A landscape with many valleys, sampled at points; each row gives a point and its height.
A ball rolls from a point to the lowest of its 2 nearest points, and stops where none of them is lower. Distance is the straight distance between rows; heights are no part of it.
<216>: [-3,3,-5,-14,-5,12,6,18,10,13,15,11,-15,-7,-10,14,7,-16,-3,2,-13]  height 247
<676>: [-5,3,11,32,-21,-21,10,4,6,-11,28,8,5,0,-2,-8,15,16,4,-16,21]  height 738
<631>: [18,-7,27,31,-6,-15,-6,-7,-25,-24,4,3,9,15,16,2,1,22,5,-8,9]  height 272
<307>: [9,6,5,-25,10,22,16,13,-10,-3,-17,-13,-1,-14,-25,15,-1,-27,0,-6,-17]  height 194
<746>: [-28,-19,-26,9,-29,19,-8,-17,11,10,8,-1,10,-4,6,-27,15,-19,9,-38,-6]  height 365
<685>: [5,1,42,21,21,-12,16,13,-8,15,-12,17,-13,3,13,10,-29,18,1,8,-6]  height 460
<859>: [11,6,9,-20,-1,-20,-21,-28,3,9,-8,2,18,16,23,12,2,-1,1,16,11]  height 121
<289>: [12,-5,27,3,19,-11,-2,-20,-17,5,-13,-3,6,20,40,16,-29,2,-4,25,-4]  height 265
<682>: [17,-4,-1,-39,5,12,0,4,-19,-4,-29,0,10,-11,-27,10,3,-27,-20,-10,-17]  height 118
<298>: [-10,8,-21,2,9,26,26,17,9,-3,14,-14,-19,-17,-23,-8,-3,-17,4,17,-18]  height 233
<549>: [21,-9,38,22,-5,-19,-1,-24,-12,-8,11,-3,3,14,11,12,-16,7,-15,25,-11]  height 164
<494>: [6,-7,19,29,-19,-24,-10,-5,-34,-17,19,8,12,19,-6,-5,22,8,-22,-9,5]  height 456
<827>: [-17,-8,-8,34,-31,1,5,-4,-10,-11,24,-13,5,-1,-7,-31,18,15,7,-23,5]  height 430
<666>: [19,5,23,-14,3,-2,-5,-1,0,8,0,15,9,-10,10,27,-5,-19,3,18,-10]  height 405
<91>: [-8,6,20,16,-7,-18,6,14,-13,0,22,15,-2,22,19,16,13,0,2,7,10]  height 348
<733>: [-1,-4,-12,-13,-21,9,-11,-7,24,4,12,5,9,-1,3,0,10,-4,6,-21,0]  height 313
<172>: [19,-10,28,19,-11,-13,-13,-23,-6,-18,14,-1,13,21,13,9,-4,8,-1,2,-1]  height 234
<390>: [-10,5,21,15,-8,-21,-2,-9,10,0,19,7,9,34,23,8,7,-1,12,-4,17]  height 277
<99>: [-3,6,-1,-2,36,16,19,26,9,7,-16,5,-17,-7,16,9,-26,13,19,-6,2]  height 681
<643>: [-11,-6,-30,-34,-2,0,-12,6,33,4,-20,5,-1,-11,-22,-17,-3,-2,-29,-19,6]  height 520
<294>: [-3,-6,-21,-21,-14,17,-13,-9,16,2,-8,-23,-4,3,-14,-17,4,4,-2,-22,-8]  height 602
<137>: [-27,4,-55,-26,7,15,7,-5,12,-7,-7,-21,6,2,-18,-45,9,-23,-8,15,-1]  height 490
<142>: [-2,11,-10,3,21,19,15,14,20,-7,-3,-21,-19,-15,-5,-2,-12,8,24,6,-2]  height 577
<529>: [-5,-22,-16,-16,-5,21,-25,13,-1,1,-14,11,-8,3,3,0,1,-16,-32,-24,-13]  height 229
<784>: [20,-1,20,-21,2,-17,-14,-31,6,18,-15,-3,1,3,-3,14,-16,-3,-17,32,-10]  height 163
<210>: [20,-13,15,5,-1,5,-24,-15,-39,-6,-2,7,9,15,12,20,10,-7,7,2,-13]  height 295
<600>: [-19,-3,-44,-29,3,16,1,9,25,5,-9,-5,-10,-8,-21,-18,-1,-14,-24,-8,-1]  height 485
<373>: [4,2,-16,-38,-4,-8,-13,-3,32,8,-8,5,6,-11,-20,-5,3,4,-6,-10,5]  height 545
<189>: [7,-16,-7,-32,-1,13,-18,7,-14,4,-22,12,5,-4,-10,7,3,-26,-30,-17,-19]  height 177
<192>: [-11,6,-24,-22,9,23,9,12,-1,-1,-7,-28,-15,2,-23,-6,10,-12,-6,3,-13]  height 355
<824>: [-2,8,20,28,11,-24,25,18,-27,-4,-4,5,-9,6,16,-9,-1,37,-16,-7,26]  height 332
<306>: [3,9,18,1,2,-17,-10,-19,14,7,4,8,15,24,32,16,-5,-2,9,9,17]  height 198
<591>: [-10,15,-16,34,-4,-9,28,15,-9,-8,12,-3,-15,-26,3,-28,5,27,2,12,30]  height 702
<611>: [-11,9,-34,-8,5,24,1,1,13,-9,-2,-31,0,-7,0,-22,4,-5,29,2,-1]  height 459
<508>: [-6,1,-21,6,-3,25,-4,7,-2,-14,8,-24,-1,-7,2,-9,9,1,23,-8,-9]  height 406
<309>: [8,12,8,-7,12,-7,-4,-3,34,16,-7,5,-12,2,3,15,-9,14,19,2,11]  height 612
<781>: [3,7,32,20,3,-18,6,3,12,9,11,11,-16,10,-1,14,-6,18,2,11,2]  height 548
<447>: [15,10,0,-28,5,-15,-13,-10,34,11,-13,4,5,-9,-11,7,-3,11,11,2,12]  height 572
<800>: [-3,6,7,10,26,19,29,33,-5,-7,-11,-10,-18,-22,-1,2,-22,6,21,2,-9]  height 633
<484>: [-9,4,-31,-38,0,-17,-5,8,27,-5,-11,5,18,-22,-35,-16,4,5,-1,-5,12]  height 567
<146>: [23,-15,21,19,3,-2,-20,-27,-32,-14,1,11,21,11,30,20,-4,-10,5,17,-8]  height 333
<34>: [14,-11,1,8,-4,17,-28,-6,-31,-13,2,0,4,5,0,13,15,2,16,-14,-13]  height 329
<426>: [-6,3,-30,-33,-1,8,-6,0,11,-6,-16,-24,8,-6,-22,-15,9,4,4,-12,4]  height 576
<52>: [-20,-23,-29,6,-19,24,-22,4,6,0,10,10,2,2,5,-13,9,-13,-9,-32,-5]  height 330
<737>: [7,-16,-6,-18,-16,-5,-39,-28,-3,9,-4,17,25,17,10,0,10,-14,-22,-10,-2]  height 235
<32>: [-21,6,-45,-24,14,21,15,6,12,-4,-8,-19,-7,-3,-26,-22,7,-22,-18,11,-6]  height 428
<724>: [22,-7,12,-16,-2,-3,-24,-22,-27,4,-10,6,16,10,14,20,4,-17,-6,18,-15]  height 248
<165>: [-25,-11,-12,15,-30,8,-2,-15,1,1,18,-11,5,7,5,-21,18,-4,19,-31,-1]  height 399
<498>: [12,2,12,-13,12,-21,-13,-32,-11,9,-18,-4,14,15,35,15,-18,-1,-5,33,8]  height 189
<133>: [10,-7,0,-14,-19,-4,-27,-25,15,2,6,11,22,7,9,6,9,-6,-4,-16,0]  height 268
<783>: [-3,-12,3,31,-28,-5,-7,1,-26,-16,19,-4,4,7,-11,-16,21,19,-9,-23,5]  height 445
<87>: [-24,-20,-36,-9,-7,26,-20,17,8,0,-9,5,-10,-2,6,-15,0,-19,-27,-24,-4]  height 282
<436>: [-16,5,-24,0,-6,14,13,15,16,7,23,-1,-25,-5,-14,-2,3,-4,8,8,-7]  height 125
<630>: [12,11,33,0,14,-9,1,-5,8,23,-7,19,-3,-6,8,26,-22,-12,4,28,-7]  height 378
<352>: [4,1,23,36,17,-30,3,10,-34,-19,5,24,22,17,32,1,-3,7,-10,-3,23]  height 427
<118>: [6,3,14,5,30,-1,4,8,23,13,-12,15,-10,2,21,13,-25,22,15,-3,6]  height 662
<55>: [17,-8,-5,-30,-8,-14,-37,-24,-18,7,-14,10,26,9,5,4,11,-11,-15,13,-5]  height 195
<202>: [-20,5,-45,-27,0,6,-1,-8,5,-7,-18,-31,14,-3,-21,-38,13,-7,9,-2,3]  height 543
<148>: [9,8,39,22,-1,-19,29,26,-20,13,-2,21,-11,-25,-8,2,-7,11,-1,9,6]  height 578
<443>: [-9,13,-21,-9,25,29,33,6,17,-3,-7,-17,-12,-21,-35,-3,-3,-26,0,21,-13]  height 307
<661>: [-4,-7,-11,21,-14,18,-15,6,-25,-15,14,-11,0,0,-2,-3,15,8,19,-15,-7]  height 362
<386>: [27,-6,33,-2,-1,-8,-6,-24,-1,6,-3,-5,-4,5,3,17,-20,-1,-12,25,-20]  height 40
<863>: [-4,14,-26,-15,20,17,10,-2,25,-9,-15,-37,-3,-14,-16,-15,-4,3,23,4,7]  height 514
<175>: [-8,7,7,15,-3,-4,11,14,10,9,18,8,-21,4,1,10,1,15,13,7,5]  height 600
<370>: [-7,9,3,24,-5,-5,25,24,-1,7,20,13,-25,-21,-15,1,2,15,4,11,6]  height 642
<122>: [-1,1,26,24,5,-15,-2,7,-38,-7,9,15,13,24,27,17,8,-2,-1,8,5]  height 394
<391>: [0,5,23,29,18,-14,23,26,-4,9,-1,20,-15,-10,8,4,-16,29,2,2,9]  height 526
<303>: [5,9,-10,-28,8,12,-2,7,-12,-4,-18,-23,-8,5,-10,9,9,0,7,-2,-6]  height 281
<565>: [-5,9,-8,28,-19,-12,19,13,-14,-12,23,4,0,-18,-3,-15,22,18,-5,-4,28]  height 724
<381>: [-13,-5,-14,11,-22,9,3,-1,33,4,31,9,-6,-11,-7,-8,4,2,8,-15,0]  height 370
<574>: [9,8,10,-29,3,5,3,12,4,17,-2,15,-3,-11,-12,21,1,-26,-5,6,-16]  height 331
<561>: [-14,11,-18,31,-4,-1,28,20,1,-4,21,-2,-28,-23,-10,-21,-3,20,12,22,9]  height 676
<150>: [-1,-2,15,33,4,-16,10,12,-21,-17,0,1,2,10,22,-5,-2,34,1,-18,20]  height 301
<846>: [-4,12,-11,-26,21,23,29,9,6,-3,-21,-17,0,-21,-39,7,2,-27,-7,2,-9]  height 263
<236>: [10,-7,46,18,20,-15,15,-5,-18,13,-12,8,-5,8,26,9,-42,9,-7,22,-11]  height 373
<528>: [-12,-6,14,30,-29,-17,11,-14,12,-12,25,2,16,4,3,-12,15,0,13,-33,12]  height 751
<594>: [13,13,24,-12,14,-17,-11,-20,17,27,-14,6,-4,5,2,23,-18,1,-2,33,-1]  height 269

For each start below, name the point where the ball stops.
<148> | <859>
<783> | <682>
<824> | <386>

Call two points neighbours if one is among the 2 nearest of the other. Go from one point of each pair to the other, from neighbour to neighbour, staying as low as possible. Name the highest point that can't be avoided.
<386> / <55> | <666>
<210> / <436> | <381>
<436> / <682> | <443>
